Points on a hilly landscape, in no order, each with its height.
A ball rolls from a point to the lowest of its 2 nearest points, and stops where none of them is lower. Distance is the straight distance between rows; heights are no part of it.
j110 height 37.5: [  7 -17  41 -26  21  -7  27 -36  -5  -9  14  -8  30  12  14  50  15   7
  18  13 -45  19 -26   0 -34  27  17  40  23 -27 -22 -21 -12 -35 -14   1
  23 -19   5   9   9  26  -5 -29   9   6   0   4  -7  -4 -10  10  14]
j352 height 62.0: [ 18  25  19 -12  28  -8  -9 -25 -25 -13  30  -9  -7  15 -18  17 -12  -9
  37 -26 -41  12   2  10  -7  -5   5   0  37  -5   3  -5  10  18 -33  16
 -13 -39 -10  20 -29 -30  -6 -12  17 -46  -4 -13   1   8  11  14 -10]
j904 height 80.1: [ -9  -6 -12  22 -14  -2  17  22  22  18 -15   1  45 -17  11 -22  28  19
 -12  17 -10  -4   7  46 -25  16 -11   4 -24   1 -18   6  -8 -33 -18 -21
  -2  21  -3 -19  -4  29  11 -27  -5   3 -19   6  15  20 -16  -7  24]
j28 height 78.6: [ 13 -20   2  12  13   0 -15   4  12  17  -7  -1  25 -11 -11 -10  16  16
  23  16 -18  -4  20  56 -33  21 -23   2 -10  -8  -4  31 -17 -14 -22 -25
 -13   1   6  27 -13  36  27 -43  -1 -27 -28   3   9  17  13  -6  15]
j426 height 21.4: [  8   0   5 -16   1   3  10  -9 -25 -18  -9  22   0   8 -15  -9 -21   0
  11  25 -26   3 -10 -14  -3  -6  12  12  27  10  -7 -28  10   3  -6  14
  -6 -19  -1 -21  -9 -16   7  -2   9 -33  22 -16  10  -5  -4 -25   9]
j621 height 37.0: [  9  -6  55   9  18   6  13   2 -18   1  -3 -13  15 -22 -23  -9   2 -11
 -37  33 -34 -21   4  -5  16  -8 -10  -4  33  35 -17 -32  32   7  19  -6
  -6 -29 -15 -35 -13 -23  10  16 -30 -15 -12  29  28  -1  18 -36 -15]
j90 height 66.6: [-23   1 -17   5 -28 -17  -2 -18  16   2 -30  24 -17  31 -17 -46   2   4
  15  14  40 -30  -3  -3  -3   7  11 -35 -11   5 -10  21   5  11 -22 -18
  19   7  -9 -30 -10   8  14  36  19  13 -25  10  18   9 -53 -56   6]
j184 height 86.9: [ -3 -46  76 -38  47   1  15  -3 -16  19  34  -3   8 -30  14  38  45  17
 -20  28  19 -13 -27 -11  35  11  -4   4  17 -20   3 -11   7 -32   3  -8
  15 -26   9  11  24 -24 -13   5  22   7  -7  10 -14 -22  45 -13  16]
j613 height 85.2: [  3 -26  89 -30  38  -8  18 -26 -25  13  48 -15  -2 -26   2  38  30  -1
   3  37 -16 -14 -14 -38  31  -2 -10 -16  38  -1   0  -2  -8  -3   0   2
 -11 -60   0  12  17 -39   0  -1  11 -13   4  20 -25 -21  61 -11 -11]
j908 height 41.6: [  4  24 -19  -9  12   0   2  -1  16 -11  31   5   1  -8  17  17  -5  -9
 -13  11 -21   9  18  -7  -5  -9  -6  -7  -1  -1  24  13 -11  -5 -10  -6
  -9  17   0  30 -18 -17  -5 -48   7   0  22 -30 -39  -3 -13  16   4]
j587 height 13.2: [ 10  -4  49 -24   0  13 -39   2  -4  22   2  -3   8  23  -1   6  10  -3
   8  -1  -4  19 -11 -28  -7  -7 -13 -20  -7   8 -14  -7 -18 -11   9 -14
 -12   8 -19  19  12   4   8  24  -4  12   6  22 -19   8 -30  26   3]
j855 height 81.1: [-19  -1   7   8 -21   0  28  18  -2  28  10 -22  54   5   1  -6  34  14
  -7   2  -9   0   1  26 -20  26   1  12 -29 -23 -30  13 -12 -23   4 -17
  27  12 -20 -10  28  18  -9 -30  12   4 -12 -23  14   5 -28  30  18]
j611 height 24.2: [ 21  -7  -3   3   5  -6  22   4  -4 -13 -28  24  -3 -17  -3   9  -9   5
 -34  -4   9  18   2  31 -25  15  14  28  -3  -7   9 -30  -5 -32 -20   5
   9   7  -9  -8 -23  25  -6 -12   0 -10   6 -13  11  -6   8 -29  18]
j2 height 66.8: [ 18 -18 -22  -3 -42  12   9  -6  26  -5   0  15 -10  -7  18 -23   1  13
   1   1  17 -10  14  -9 -21  19  -7  -6   7   8   2  16 -27  -2 -18 -12
  -3  17   7   1 -20  32  10 -23  -2   0  -6   4 -22  20  -4 -41   5]
j790 height 47.3: [-10 -31   8  32   2  19   9   2  11  -3  31  11   8   4 -23  -9  -4  17
  48 -15 -11 -13  57  10  19  10 -32 -28  16   2   7  41  -1  39  -8  16
 -15   0 -35  35 -12  -7  23 -18  16  11 -10  16 -26  12   9  32 -31]
j659 height 25.3: [ 22 -13  58 -38  16 -12 -46 -21 -21  19   6  -6  23  15   1  44  45  29
  28  22 -18  10 -16  -5 -11  -4  -6 -13  -2 -12 -10  -4 -34 -28  -5 -18
 -14  10   6  11 -28   4  10 -39  22 -30 -14  22 -34   5  14  22  -1]
j138 height 18.4: [-12  15 -16  16  22  -5 -18 -22  42   1   8   9 -14  -4 -10 -13   1  -9
  -7 -17 -17 -10  23  25 -18  19  12 -19   0 -25  -6  25  -9   2  -4 -10
 -10   0 -11  32 -13  27  -4  17   3 -10  20   9  -5  40 -11 -22  13]
j808 height 75.6: [ -9  13 -37  -6   6  11 -38   1  10  19 -15  13 -14  18  12 -17 -13 -26
  -9 -25  25   9   0  11  10   5  20   8 -24   3   5  -2  -5  -3   0   1
  -5  20  -2   9   2  20   7  49  -4  11  30   0  11   6 -24 -12  14]
j628 height 29.6: [ 23 -12  31  -1   7   9  16  -4 -36   0  -7  21 -10 -14   1 -11 -13   8
 -22  31 -29  -2   1 -25  10  -1  -6  -4  37  23  -1 -25  12   7 -13   5
  -6 -17   0 -25 -12  -3  17  12  -5 -22  -1  24   0 -11   9 -43  -5]
j682 height 57.9: [ 21  -1  43   5  23 -19  -3 -13 -12  -7   5   3 -11   7 -29  18  -1   0
  45  -2 -52   3  20 -20   9   5  -5 -25  39  11 -10 -22   1  20 -19  19
 -33 -35 -20  22 -17 -39  13   5  -6 -36  11   9  -6  26  24  13 -15]
j232 height 65.1: [-14  10 -55  28 -18 -22 -13 -18  -3   1   6  21 -33 -19   7  -7   0 -13
  -6 -32  61 -20  -2   0   7  -5  34  -6 -18 -24  35  21  21   2 -17 -38
  -2  14  36  -1 -25   2   3  18   8  13 -10   3  -1  -2   8 -52   8]
j380 height 74.2: [ -1  28 -46  -3 -26   2 -10  16   7  11 -26  -9 -10  15  28  -2   3 -15
   1 -12  27  -7  -1   9 -11 -12  15   9 -32   8  -1  -3 -10  16 -11   4
   4  18   7   3  40  31  -2  26  -5   9  12 -28   7  10 -36   0  22]
j462 height 64.3: [  7  -2 -14   4 -23 -19  -8 -26   0   2 -11  24 -39   9 -15 -37  -4  10
  19   3  25 -20  19  -1 -21   6   4 -34   4   3  -2  22 -22   7 -22 -22
   0   5  -1  -2 -24  32  15   0  14  -8 -16  13  -7  21 -24 -61  10]
j353 height 68.5: [  5  -2   4  -1   8   1   4 -25  -3  -9  41 -11  26  -7  13  49  11   3
  28 -14 -12 -15   3  24   1  15   4  16   1 -16   7 -15  -6  -7   7  -2
  18  -7   3  22  -2 -12 -17 -31  12 -27   2 -33 -23   3  36  43 -12]
j257 height 42.8: [ -7 -27  59   1  29  24  22   2 -24 -24  20 -30  16  10 -26 -17  -7  11
 -32  14 -21 -15  -9 -21  12  -7  -4  -7  28   6 -20  -5  34  -3  30   5
  -3 -33 -20 -27  22 -29  -5  15 -24 -15 -10   8  25 -23  24  -5  -4]
j388 height 44.4: [  9  -8  21 -24  26  16  41 -11   2 -17  26  -8  21 -10  33  37   6   2
  13  31 -21   3  -8 -17 -14  18 -13  37  14   4   1 -10 -11 -30 -20  -2
  14   6   2 -11  -8  -4   3 -33  -2  25  -1 -12 -14 -13  13  17   2]
j261 height 77.1: [ -2  18  -4   8  15 -32 -21  -5 -13  30   8   1  16  -9  -1  -5  17   7
  29  -3 -16  -5  15  29 -43  19 -12   8   5 -11 -11   9  -8   2  -7   9
 -33   9  11  29  -8  24   3 -18  14 -15  -8 -14  12  19   2  13   6]
j577 height 73.3: [-21  17 -80  20 -15  -5   5  -7 -22  -1   4  10   8 -13  17  31  -2   3
  52 -32   1 -21  15  18  12  13   3  -4 -24   7  13  12 -35  21  -8  21
 -15  18   9   8  -7  22 -16 -19  19   1   5 -10 -21  -2   0  36 -27]
j111 height 45.0: [ 35  13  -3   0  -6 -29 -16  17  19  -3 -42   6 -23 -10 -14 -15  -4 -11
   0  35  13   9   3 -22 -33 -18   2   4 -19  25   6  -2 -17 -15  -4  -3
 -38  17   0  -8  -9  16  25 -14 -14 -22  19   0  -9   2  -1 -20  15]
j107 height 49.6: [-18  21  -2   9 -12  -6  -3  23  -9  15 -16 -35   7  -5  -6 -24 -15 -15
 -19  11  13 -14  -7  -6  17 -41 -16   2   2  17   6  18  50  22  39  14
 -25  -5  -5   3   3 -27   2  11 -10   7 -35  11  39 -22  -4  16 -13]
j781 height 61.5: [  4  -8  -8   7 -18 -32 -31 -22 -14 -13   2  37 -69  12 -17 -26  -5   6
   7   7  48  -4  15 -23   7  -7   6 -54  12  -1  26  20  11  17 -29 -19
 -15  25  16 -10 -36   1  26   2  13  -1 -21  25 -19  -1 -32 -53 -12]
j670 height 55.5: [  2 -23 -23 -21   6  40   8  -3  24 -44  40 -15  24 -16  22  31   4   0
  20  -7 -20   3   1  20  22   6 -11  24   5   7  19   2 -24 -21 -22 -11
   1  12  32   6 -32  -3 -21 -57  -5  10  15   6 -36 -16  39   7 -35]
j514 height 27.5: [  3  25  11 -21   6  -6  -5  -9 -18  20 -18   1  14  23 -26  -8  -8 -12
   3  10 -30  19 -27   5 -18  -6  19  20  -4  -2 -23 -25   1  -7   9  13
   6 -19   2 -10   1   3  16   1  10 -12  25 -23  22   5 -19   7   4]
j147 height 88.0: [  4 -48  92 -27  39 -20  26 -16 -12  15  37  14  21 -24  -3  47  44  33
  13  25   1   5 -42  24  18  23   4   9  18 -17   6 -23  -4 -50  -6 -19
  30 -38  20  10  11 -29   1 -19   3 -13 -24  31 -25  -3  45  -9  16]
j840 height 65.6: [ 18  22   8 -14  31 -21  -8 -33  -8 -16  26 -10  -7  -2   2  47  -7 -19
  17 -22 -28   0  -9  17  -7  17   8  30  22 -12   3 -20   7  -3 -10  16
  -9 -34  21  34 -17 -17 -25 -21   6 -36   6 -31  -1  -4  31  22 -10]
j33 height 81.9: [-21  -9  38  14 -12  -8   6   7 -11  24   8 -19  46   4 -14   4  38  21
 -14  -3 -15  -4 -16  14 -26   7  11   1 -16 -23 -43  12   0 -37  29 -27
  17   6  -7   3  39   1 -17 -31 -11  17 -37  17   4   6  -5  25  16]
j704 height 51.1: [-32  28 -29   0   0  28 -20  16 -10  14 -51 -15  -4  36 -11 -45 -18 -24
  -1 -19  23  20 -14  40   3 -21  -6  13 -46   4  -6   9  25  -6   6   4
  12  -4   4 -32  13   1  13  34 -28  22 -15   3  55 -16 -25 -23  12]
j43 height 17.9: [-16  -3   5 -22   4   1  -3 -15  23  -1  15 -28   5  14 -12  11  -1 -22
 -26 -40 -25  33 -15  -3 -23  21  27  14  14 -31 -21   8  -1  -5  18   6
  21 -20   2  21  25  22 -26  19  -6  28  25   6  -1   1   2  16   1]
j630 height 31.1: [-19  13   3 -30  -1 -17 -28   5 -19  45   3   0   1 -10  -3   1 -10 -26
   1  37 -12  16 -14 -37  30 -25   0   0   5  25  -5 -11  20   8  16  33
 -30  -5  19  -3 -21 -26  41   9  26  -2  31  -3  16 -14 -12  18 -15]
j442 height 39.1: [ -8 -23 -15  38   0  10  13 -14  14   2  25   9 -12  -6 -16  -8 -16   4
  25 -46 -27  -3  53  13  -7  18  -6 -31  29  -8   8  28  -8  25 -22   1
 -11 -18 -23  20 -11   6  -2  -4   1  15  12  33 -28  23  24 -14 -27]
j885 height 58.5: [-12  25 -16   0 -13 -16 -38  -1   7  10  -7   8 -65   9 -25 -39 -12 -11
 -21  -1  30  23  -2  -9   2 -17   5 -28   3   6  27  27  12   9   7  -3
 -23  17  11  -3 -24  -5  18   9   2  22 -11  24  19  -5 -33 -48  -1]
j168 height 75.2: [-24  -1 -17  29 -10   8   6  26 -19   5   9  -4  23  -3  22  14  13  15
 -10 -12  14 -11  -5   2  26  13   1   2 -29 -21  -6  -5  -5  14  33  -5
  32  13 -16   0  42   2 -18  17  -5   0 -10 -16   9 -10  -2  63   7]
j944 height 82.8: [-25  -4  71 -11  17   1  -3  -8 -10  25   7 -11  35   8 -29  -8  31  17
 -29  16 -35  10 -16  12 -12 -19  -1 -15   6 -12 -38 -19  14 -29  35 -12
   9 -17 -10  -2  16 -17  -4 -19  -6  10 -22  26  23   4   5   6   2]
j889 height 32.3: [  8  13  39 -29  24 -10  15 -25 -20  11   0 -24  29  25  -8  35   9  -1
   9  -5 -29  27 -32  11 -24   7  20  32   2 -26 -20 -23  -9 -23  -8  21
  30 -30   8  -7  15   7 -10 -28  22 -26   2 -34  22  -5  -3  28  12]
j346 height 83.7: [ -9 -13  93 -14  27  -3   0  -9 -35  37  22  -5  15  -3 -11  13  26  20
 -22  33 -32   5 -12 -23  10 -16   2 -24  29  -6 -16   1   1  -1  24   3
   5 -48  -6   8  22 -30   6 -13   3 -15  -4  31   0   8  37   1  -8]
j534 height 64.0: [ -8 -39 -59   6 -17  39  27   7  18 -50  44 -11   9 -17  28  13 -12   1
  25 -22   6  -7  10  -6  29   5  -6  23   8   9  13   9  -7  10 -20   3
  15  -1  22 -17 -24 -12 -15 -17   6  16   1   7 -28 -14  38  13 -41]
j668 height 48.4: [ 21   2  14  13 -25  -4  12  22   7   8 -60   7   1  -7 -13 -25   0   8
 -10  43  -2   0  -8 -23 -26 -11 -15  -2  -5  27  -3  -5  -7  -1  -2 -22
  -9   8 -13 -28  -5  17  24 -13 -16 -10 -20  24   6  18 -11 -27  11]
j455 height 15.7: [-17 -10  47 -11   7  12  -2 -10  -3 -12  40  -1  12  14 -11  20  -2  29
   0 -23 -18  16  -4 -24  20   7   5 -24  22 -10  -7   5 -14 -19  20  -1
  11 -23 -22  13  24 -43 -27  15  10 -10   5  -6 -22   0  35  39  -9]
j472 height 69.9: [-10 -17 -62  23 -20  19  16  -1  24  -2  -5   6  -4   2  23 -28  -2  22
  19 -21  23 -29   4  -1  -4   5  -3 -14 -17  -8 -12  25 -21  16 -20  -3
  -3   1  -4  13   2  24 -15   0   8  28  21  14 -28  39   1 -10   7]
j31 height 42.9: [  3  16 -27   1 -27  -5  19   7  24 -22 -19  -1  -4  -7  25 -10 -14 -18
  -2  -3  11 -25   3 -43  22 -14  -1 -10  14  24  17  -4  31  22   6  13
   6   5   9  14  31 -28  -2  32 -11  22  12  -9  -1   5   8  35   6]
j5 height 41.4: [  8 -49  19  22  18  34  59  -5  22 -15  22  11  16 -36  31   5   2  11
 -20   4 -12  -5  15 -14   9  38 -25  14  19  -2  14 -10   5  -8  -5 -22
  20  -4  11  -7   5   4  -4  -6 -32  39 -17  31 -12 -10  57 -33 -13]
j907 height 42.2: [-21  14 -30  -6 -35 -11  11 -13   5  -8 -31 -15  -2  26 -17 -25  -5  -3
   0 -41  23   1 -23  23 -25   2  32   7 -20 -11 -37   3  -3  -8  22   6
  25  -6   6 -31  15  29 -35  17  -8  10  -1 -22  41  -3  -1 -41  11]
j360 height 77.0: [ -4  34 -20  -9  11   1 -26   4 -24  51   4 -22  -8   7  -9  28  -1 -30
   3 -24   1  18  -1  41  16  -9  21   5 -15   3  -6 -22 -14  18  40  16
  13   8   5  14  20  30  12   7   4 -25   4 -27  31 -13 -17  18 -10]
j170 height 28.6: [-23  12  -1  31  23 -16 -17 -17  19  19  16  11  -6 -12 -22 -16  -5  -9
  -3 -30 -16  -8  40  12 -16  12   1 -14  21 -17   4  18   8  18   6   7
 -20  -6  -9  31 -15  -7  -8  25  -2  26   7  12   8  10  19 -12 -14]
j561 height 22.7: [ -9  16  40 -12   9 -15 -35  22   2  39 -22  -5   0 -13  -9 -32  12  -1
 -44  29 -23  25   0 -11  -1 -23 -18  -1 -18  10  -4 -13  13 -13  27  -8
 -27  12   7  -7 -10  17  33  -9 -26  11  -8  21  34  -4 -11   0  -2]
j505 height 50.4: [ -1 -34  44   2  48  15  55  -9   8 -13  30   2   3 -25  39  27  16  13
 -19  27   0  -2 -16 -31   4  24 -34  28  18  -8  -1 -10  11 -33 -14  -1
  17 -15   9  -7  18  -5  -2 -23 -21  55  -4  28  -4 -25  33 -13   3]
j848 height 37.1: [ 16   4 -34 -10 -24 -14   0 -17  -7 -14 -29   9 -21  30 -11   5 -18  11
  25 -33  26   2 -20  32 -34  -3  27   4 -23 -14 -17 -11 -37  -3  -7   8
  28  -7   7 -21  -4  37 -24  15  15 -13  14 -28 -10 -10 -15 -41  15]
j279 height 70.0: [  1 -33 -37  20 -29  36  24  31  25 -31  29 -13  31 -16  46  19   0   9
  20  -7  14  -7  -3  -9  22  21 -21  23  -3  -9  17   8 -12  18 -11  -2
  17  10   4   2  10 -14 -11  -6   3   9   4  -1 -21   2  23  46 -12]
j499 height 35.3: [ -5   8 -18 -29 -36  -6 -12  -1 -19  20 -21  14 -17  11 -31 -38 -25 -29
   9  26 -15  11 -10 -56  18 -40   8  -4   4  19 -15  -1  39  18  12  30
 -13   4  12 -19 -26 -10  49  20  12   3  25   0  18   3 -36  -9 -24]
j341 height 7.8: [ 17 -24 -17  26  -4   5  40  -9  17 -30   4  12  -6 -21  16   4   4   2
 -16 -13   2   7   1  23  -5  38  10  42  18 -11  -1  -2   2 -11 -20  -9
  31  -3   3 -26 -25  15 -35   7   0  -1  -2  -3  10  -1  18 -46   8]
j805 height 25.6: [  1   0  10   1   9   9   6   4  -7 -32  40 -11   6  12 -11  26 -12   5
  -4 -22  14  -7   1 -31  24  -5   5 -20  -2   0   6   7  -1  -1  25   5
  17 -11 -28   2  19 -48 -22  33   7 -11  17 -18 -21 -17  15  68 -23]
j991 height 68.9: [-30   4 -35  34 -11  -9  -8  -9  44  -5 -49  35 -20  13   4 -39   4  23
   2   9  62 -34  10   6  15   4  12 -19 -44   6 -19  24 -10  12 -26 -12
  12   7  -5 -28  -8   5 -15  41  10  16 -17  24  15  26 -33 -46  15]
j644 height 73.5: [-15 -13 -35  28 -19  20  23  26  23  -6  -6 -17  18 -14  56  18  27   9
 -14 -14  23  -6  -6   1  10  14 -10  11 -25 -15  10   1 -17  20  -1 -12
  33  18  11  -6  41   5 -20  16 -15  14   4  -6   1  35   4  45   8]
j746 height 31.3: [ 22   7 -23 -10 -10  -2  -5  -5  -5 -20 -39  25 -25   8   2  16 -17  -7
  -2 -10  27  19 -14   8  -8  -1  27  29 -17   4   7 -40 -13 -19   0   8
  11   7  24 -29  -9  11 -16   6  -6 -12  15 -26   0 -25   0 -27  12]
j828 height 48.0: [  1  -7 -22   2   8  25  -5  -5  18 -29  13  28   8 -15  11   9 -11  13
   8   2 -25  12  24   9  17   8 -11  -3  14   1  20 -16 -21 -12 -17  -3
  -2  11  18  11 -34 -17 -18 -45 -10  -8  18  -9 -35  -6  26   0  -8]
j427 height 47.1: [-29  20 -35   3 -25   7  12   2   6 -29 -32   3  -4  29 -11 -41 -18 -10
 -23 -37  40   3 -14  20  13  -8  25  16 -31  11 -11   4  20 -14   5   0
  39  -5   9 -48  19  -7 -15  37 -25   8 -10   1  47 -12   3 -17   1]
j315 height 5.8: [  3 -13 -15  -2   8  12 -12 -13  36   0   3  -9  14 -10   4   2  14 -10
 -27 -17 -21   8   6  12 -35  20  10  -7   2 -26  -6   8 -16 -13  -2 -14
  -2  -1  -6  24  10  51 -22  16 -12  21  22  22 -25  25  -6 -10  23]
j125 height 26.5: [  2  12  30 -24   8  14 -17  30  14  30 -41   0   6  -1  -1 -24  -4 -13
 -53  -1   3  47  -3  -9  -8 -30  -6   3 -43   3  14   2   4 -28 -11 -13
  -4  15  -3  -2   1   9  32 -22 -19  32   9   5  -1   1 -15   4  10]
j807 height 76.9: [ 14  20 -20 -24  20   6 -62  -1  -3  37  -8  -2 -16  22   0  16 -10 -42
   5 -16  15  25   9  36  14  -3  10   7 -42   3  -2 -11 -31   1  11  19
 -13  20   7  14   7  34  25  17  -6 -18  24 -22  11 -17 -37  15  -4]
j367 height 30.8: [ 22  30  14 -31  -7   3  -5  28  -7  -3 -29 -20   4   4  -6   6 -12 -31
 -32   4   7  44 -12  -9 -15 -24  -4  25 -37   5  13 -10  -2 -10 -18 -11
  19  12  -2 -11  17   8   9 -23   1  -6   9 -32  -3 -11 -34  23  17]
j50 height 37.9: [ 16 -11  -6   3   6   1   0  13  28 -14 -34  25  -6  11 -16   7  -7  20
  13   9  -9  21  -9  10 -21   6  14   6 -13  -4 -13 -23 -26 -16   6  10
   8   1  -5   3  20   6 -18 -17 -13   5  42  -9 -31  25 -23   0  21]
j320 height 53.1: [ 29 -14  21   5  10  -6   0  -3  -6 -14  15   4   6  12 -24  23   7  11
  69   6 -23 -27  39  16  13   5 -26 -25  24  22   6   6  -9  16 -23  18
 -42   0 -31  22 -23 -20  19 -10  10 -23   2   3 -35   8  14  42 -25]
j438 height 51.8: [  9   5  -5  11   0 -24 -15  14 -11 -16  15  -4 -42 -10 -30  -9  -6 -13
  18  -3   5   0  22  -6   9 -11 -23 -22  37  -3  32  14  30  39  -5  25
 -34  24 -21  14 -35  -8   9  12  25  -2 -16  12 -11  -6 -37  15 -18]
j532 height 48.6: [ -1   7 -18  16 -44 -16  39  10  29 -29 -36   8 -15 -10  25 -23 -19  -1
 -23  15  21 -32  -1 -26  11  -8   1   2  -1  14   0  -3  38  20  10   3
  16  19  19 -11  18 -21 -15  15 -22  18 -12 -18  11   5  14 -10  12]
j80 height 2.8: [ -8 -11  38  -6   5  14 -13   2  11  11  19   3   6   4 -14  15  10   5
   2 -23 -18  13  -8 -18 -15  21   1 -13  23  -3 -13  -9 -14 -10  17  -6
   4  -7 -16  21  21 -18 -25  31  -7  13  10  31 -14   3  10  11  -8]
j775 height 35.8: [ -3  36 -13  -7   3  -1  22   4   3  -1   8  -4 -12 -13   8   5  -9 -29
 -33  11   1  16   0 -11  -3 -18   4  18  -5  -1  21   4  21  -6   6  -1
  21   9  -1  -1  -5   3   6 -28   1   6   0 -40   2 -19 -23  -9   7]
j3 height 72.6: [ -9  11 -56   5 -28  18  25  16  12 -14 -20 -17   8   8  54  -4  13  10
   7 -23  23 -25   4  -3  -5  -7   0   7 -35  -7   3  13 -11  25 -18   8
   0  10   0   0  47  25 -19   9   0  10  11  -8  -9  37 -14  23  12]
j351 height 70.9: [  0  20 -45  -1   7   2  15 -11 -15  -1  26   3  23  -5  19  48   9 -15
  31 -28   3 -22  11  21   5   7  18   2  -8   3   9  -9 -30   4   2  13
   7   2 -10  13   5   1 -19  -8  11  -3  22 -22 -22  -7  21  39 -17]
j109 height 39.8: [ 11  10 -20 -21 -37 -13 -22  -5 -13 -17 -28  23 -40  34  -1 -33 -34 -20
  22  15  13   0   0 -29  28 -37  17 -27   9  15  -3  -2  23  30  -5  19
  -8  13  15 -21 -22  -8  29  41   9  11  21  -8  -3  -4 -37 -12 -18]
j931 height 26.6: [-13  10  15 -17  20 -19 -38   6   5  35   3  19 -21 -16  -3 -20  -9 -15
 -38  13 -11  17   0 -21   5  -2  -5  -7  18  22   8  -5   2  -5  18   6
 -37   8   7  18 -22  -6  26   7 -11  -5  15   8  20 -11  -6  -7 -12]
j647 height 41.8: [ 41   7 -23  -2  -2 -24 -23  18  23 -10 -49  23 -39  14   0  -7  -2  21
  11  32  29  -1   2  10 -16 -25   5   0 -42   8 -10   1 -33  -3   1  12
 -28  11  -1  -1  10  21   7  -5  -5  -4  30  -8 -15  18 -25  -5  26]
j465 height 75.5: [ -1  32 -62  22  -9 -35  -4  12 -17  27   6  -4 -14 -33  -1  11  10  -8
  28 -14  11 -13  25  37 -11  17   2   4 -21   2   4  20  -5  12   4  18
 -23  26  11  24   5  37  -8 -16  25 -14  -4 -36  10   4   2  17  -1]
j950 height 46.8: [-11   1  23  -5  12   6  -6  10 -41  13  -9 -27   4   3 -24 -27 -20  -1
 -23  27  -7  -4 -30  -1  15 -29  -2  10   4  11 -12   0  36  12  43  14
 -17 -25   3 -17  10 -24  10   5   4 -11 -13  -5  41 -30   7   5  -5]
j786 height 76.2: [ -3   8  10  13  17  11 -29   8 -39  18  -3  -1  19  20   7  29   2  10
   3  -2   7   1   1  23  33  -4   6   4 -16  -9  -1 -25  -8  20  41   6
  21   8 -15  10  22   5 -14  18   8 -26  -7 -32  13 -21 -14  52  -2]
j42 height 52.7: [-29  50 -29  18   2   2 -22  16 -14   9 -14 -40  -2  23 -20 -32 -18 -24
  -2 -16  17  -8 -10  21  -5 -36  -7   3 -27   7  -1  26  32  15  21   4
  -2   9  -1  -1  20  -3  11  22  -1  13 -30  -5  44 -18 -13  10   1]
j313 height 52.4: [ 20  -4  -1  17 -37 -13  34   8  37 -21 -57   8   5  -6  12 -30  -5  10
 -20  33  28 -31  11  -4  -5 -28  -5   0  -9  18  -2   2  19   6 -15 -14
   9  17  -6 -27   6  -5   3  19 -23   7 -20  -2  23  15  -6 -38  22]
j510 height 19.5: [  7   4  42 -37   6  -2 -46   6  -3   7  20   4  17  10   7  29  36  16
  19  18  -3   9 -17 -38   5 -11 -18 -34   2   9   7 -10 -34 -16   4 -10
 -22  26  -4  19  -8 -17   4  -2  14  -6  -3  29 -38  -1   3  39  -8]
j185 height 45.9: [ 16 -21  -9  16 -12   0   4   9 -23 -21  37  -3  -7 -12  -9  -6 -24  -2
  12  -2   3 -21   9  -8  14  -3 -24 -13  40   6  26   1  29  25   0   5
 -25  -9 -10   5 -17 -24   1   7  16 -18 -22   2  -3 -12  -9   6 -10]
j854 height 28.0: [ 15 -43 -10  22  -4  26  50  12  31 -42  22 -14   6 -22  10  -3  -1  13
 -12   4   4 -18   8  -5   1  29 -17  21  13 -14   7  -4   8   6  -6 -13
   6  10  -5 -17  -8  -2 -15  12 -23   8 -18  -2  -4   1  30 -27  10]
j800 height 34.9: [  5  -7 -18  10 -13  10  17  19  -4 -26  17 -26  -8   7   0   2 -30 -10
 -26 -26  16   1  -1 -25  30 -11   4   9  11   1  19   4  36  28  26  13
  19   5  -3  -7  27 -36 -22  20 -16   7   4 -14   5 -22   8  44 -19]
j642 height 37.7: [  7 -36  18  18  -4  26  21   5 -26  -2   5   7  22 -18  21 -13 -25  10
  -2  19 -23 -22   8 -19  13  11 -33  -4  44  28   9  -1  14  27  -8  -3
  -3 -15  -4 -20  -5  -5  14 -11   1 -13 -32  25  -3  -9  12 -17  -8]
j980 height 61.4: [-16  23 -35  20 -20  -6 -10   6   7   0 -28  15 -32  -2  11 -30 -13   1
 -34  -6  43   6 -16  -3   2  -7   3   0 -16   3  40  18  27  -3 -21 -26
   6  16  14 -23 -15   3   8   8  -3  15 -14  -4  15  -3 -23 -47  20]
j559 height 55.9: [ -3  29 -34   6  13  -9 -52  14 -18   3   0 -10 -50   8 -16  -9 -22 -11
   0  -1  18  17   7  -1  -6 -14 -14  -9  -1   0  26  23   4  25  12  10
 -28  25   4   6 -24  -9   7  -1  11  -2 -14   2   2 -15 -43   3 -11]

Where does a ball stop that starts at each point below?
j904 => j315
j427 => j341
j781 => j426
j279 => j561
j353 => j315
j232 => j426
j184 => j315
j42 => j426
j147 => j315
j532 => j80
